Each row is a point on a landscape with many valleys, with its height.
From any point a ball rolls to the lowest of the 3 points nearest to it. It stops when none of these is lower. Distance is the straight distance between rows; heights are no part of it.
Z68 height 46.9: [ -3  -5   3  -1 -14  -9  11  13  -4]
Z566 height 35.1: [-13  -8  -4  15   1   6 -13  -1 -20]
Z541 height 43.4: [-45   1  -8  61 -28 -19  -1  38 -23]
Z268 height 44.4: [-33  -1 -11  45 -21 -16  -1  32 -21]
Z334 height 57.0: [  0  -4 -11   5  46  42 -40 -50 -15]
Z560 height 12.8: [-21  -1 -10  33   4   6 -21  -2 -24]
Z361 height 56.2: [ 34  -1  15 -53  -5 -12  23  -4  33]
Z399 height 47.0: [ -6  -5  -1  -6  -2   0  -2  -2 -11]
Z843 height 33.9: [-35   5  -6  51 -37 -25  16  46  -7]
Z896 height 27.0: [ 23  13  12 -28 -21 -25  36  22  41]
Z441 height 8.8: [ 13  11  10 -10 -31 -31  36  39  34]
Z592 height 8.0: [ 14  29  16   7 -37 -39  48  53  56]
Z465 height 6.0: [ 24  34  18 -14 -28 -35  48  43  57]
Z524 height 50.3: [-17   0  -4  23 -20 -14   4  24 -14]
Z259 height 20.7: [ -8  -3 -10  13  18  20 -23 -11 -20]
Z788 height 34.7: [ 31 -12  10 -63  21  10  -3 -28   1]
Z505 height 15.7: [-14   2   2  19 -31 -25  24  40   6]
Z515 height 37.3: [-32   2  -5  45 -11  -8 -14  18 -24]
Z599 height 49.6: [ 24  -4  11 -48   0  -5  14  -7  20]
Z307 height 42.7: [ 18  -5  12 -29 -11  -5  12  -1  10]
Z550 height 32.0: [  4  -6  -5 -13  34  28 -26 -38 -15]
Z802 height 64.6: [-20  -8  -4  22 -11  -4  -7  15 -19]
Z554 height 24.2: [ -4  -7  -5   2  17  18 -20 -16 -18]
Z60 height 50.4: [ 32   7  15 -46 -16 -16  32  13  38]
Z288 height 34.8: [ 15   6  10 -22 -18 -24  26  20  27]
Z470 height 17.9: [-30   1 -15  51   9  13 -27  -6 -25]
Z276 height 30.8: [-42   4 -10  61  -6  -3 -19  18 -25]
Z90 height 24.6: [ 26  41  22  -4 -30 -42  52  54  66]
Z614 height 23.7: [-39   2 -13  61   1   2 -23   6 -28]
Z737 height 10.0: [ 22  22  16 -15 -27 -26  43  32  48]
Z538 height 31.2: [ 12 -11   7 -31  10  10  -8 -18 -11]
Z94 height 31.9: [ 32 -10   8 -54  15   9   2 -27   4]
Z316 height 15.0: [  7  -9  -3 -23  26  20 -22 -38 -16]
Z990 height 42.8: [-10  -1 -15  21  44  35 -38 -39 -19]
Z241 height 44.8: [ -3  14   8  12 -36 -30  38  47  23]
Z546 height 33.4: [  1  -7  -7   1  27  23 -25 -31 -18]
Z160 height 42.0: [ 28   3  12 -37 -15 -14  32  12  32]
Z657 height 40.7: [ 12  -3  10 -16 -14 -11  19  12   9]
Z893 height 30.4: [ 31 -15   6 -61  25  25  -9 -43  -1]
Z193 height 19.0: [-15  -2 -14  28  23  22 -30 -18 -22]
Z22 height 27.8: [ 10 -11   2 -25  20  16 -20 -22 -12]
Z414 height 26.9: [ 19 -13   4 -42  17  12  -5 -26  -5]
Z928 height 36.6: [  5 -10   3 -18   4   7  -6 -13  -4]
Z580 height 23.6: [ -9  10   5  26 -41 -34  28  48  11]
Z385 height 38.0: [-20  -2 -21  55  35  32 -37 -32 -19]
Z375 height 23.2: [  2   6  10  -1 -25 -20  30  29  19]
Z937 height 48.1: [ -7   2 -22  28  53  49 -40 -61 -12]
Z300 height 41.1: [-10  -2 -26  40  43  42 -42 -48 -14]
Z181 height 30.5: [-28   5  -1  42 -42 -32  24  51  -2]
Z658 height 38.5: [ 19   1  11 -26 -13 -12  18  13  13]
Z92 height 15.5: [ 16 -10  -2 -37  30  27 -21 -41 -11]
Z242 height 22.5: [ 24 -10   4 -45  24  21 -11 -37  -7]
Z328 height 35.9: [ -8  -2   2   8 -20 -18  13  21  -2]
Z419 height 40.5: [ 18 -12   7 -37   2  -1   2 -13  -1]
Z709 height 36.2: [ 21 -14   4 -51   7   4   4 -19   6]
Z439 height 28.7: [-18   2 -17  37  35  29 -38 -39 -20]
Z808 height 39.8: [-50   5 -11  65 -21 -10 -11  26 -29]
Z234 height 37.9: [ 37 -13   7 -76  22  15   0 -40  10]
Z279 height 19.4: [-30   2 -21  55  16  20 -34 -16 -27]

Call two points neighbours if one is among the 3 nearest of the other. Go from one point of each pair to the other, from neighbour to neighbour, staying as low as possible. Name the highest point that can't be avoided.
Z316, Z439 | Z546
Z560, Z505 | Z541
Z465, Z441 | Z737

Two balls start at each pair of points below. Name the first point that both come to, or write never.
Z334, Z788 | Z316
Z414, Z234 | Z242
Z361, Z60 | Z896
Z385, Z808 | Z470
Z614, Z843 | never

For each start below, name the point where the ball stops.
Z307 | Z465
Z657 | Z465
Z541 | Z505
Z937 | Z439
Z68 | Z505
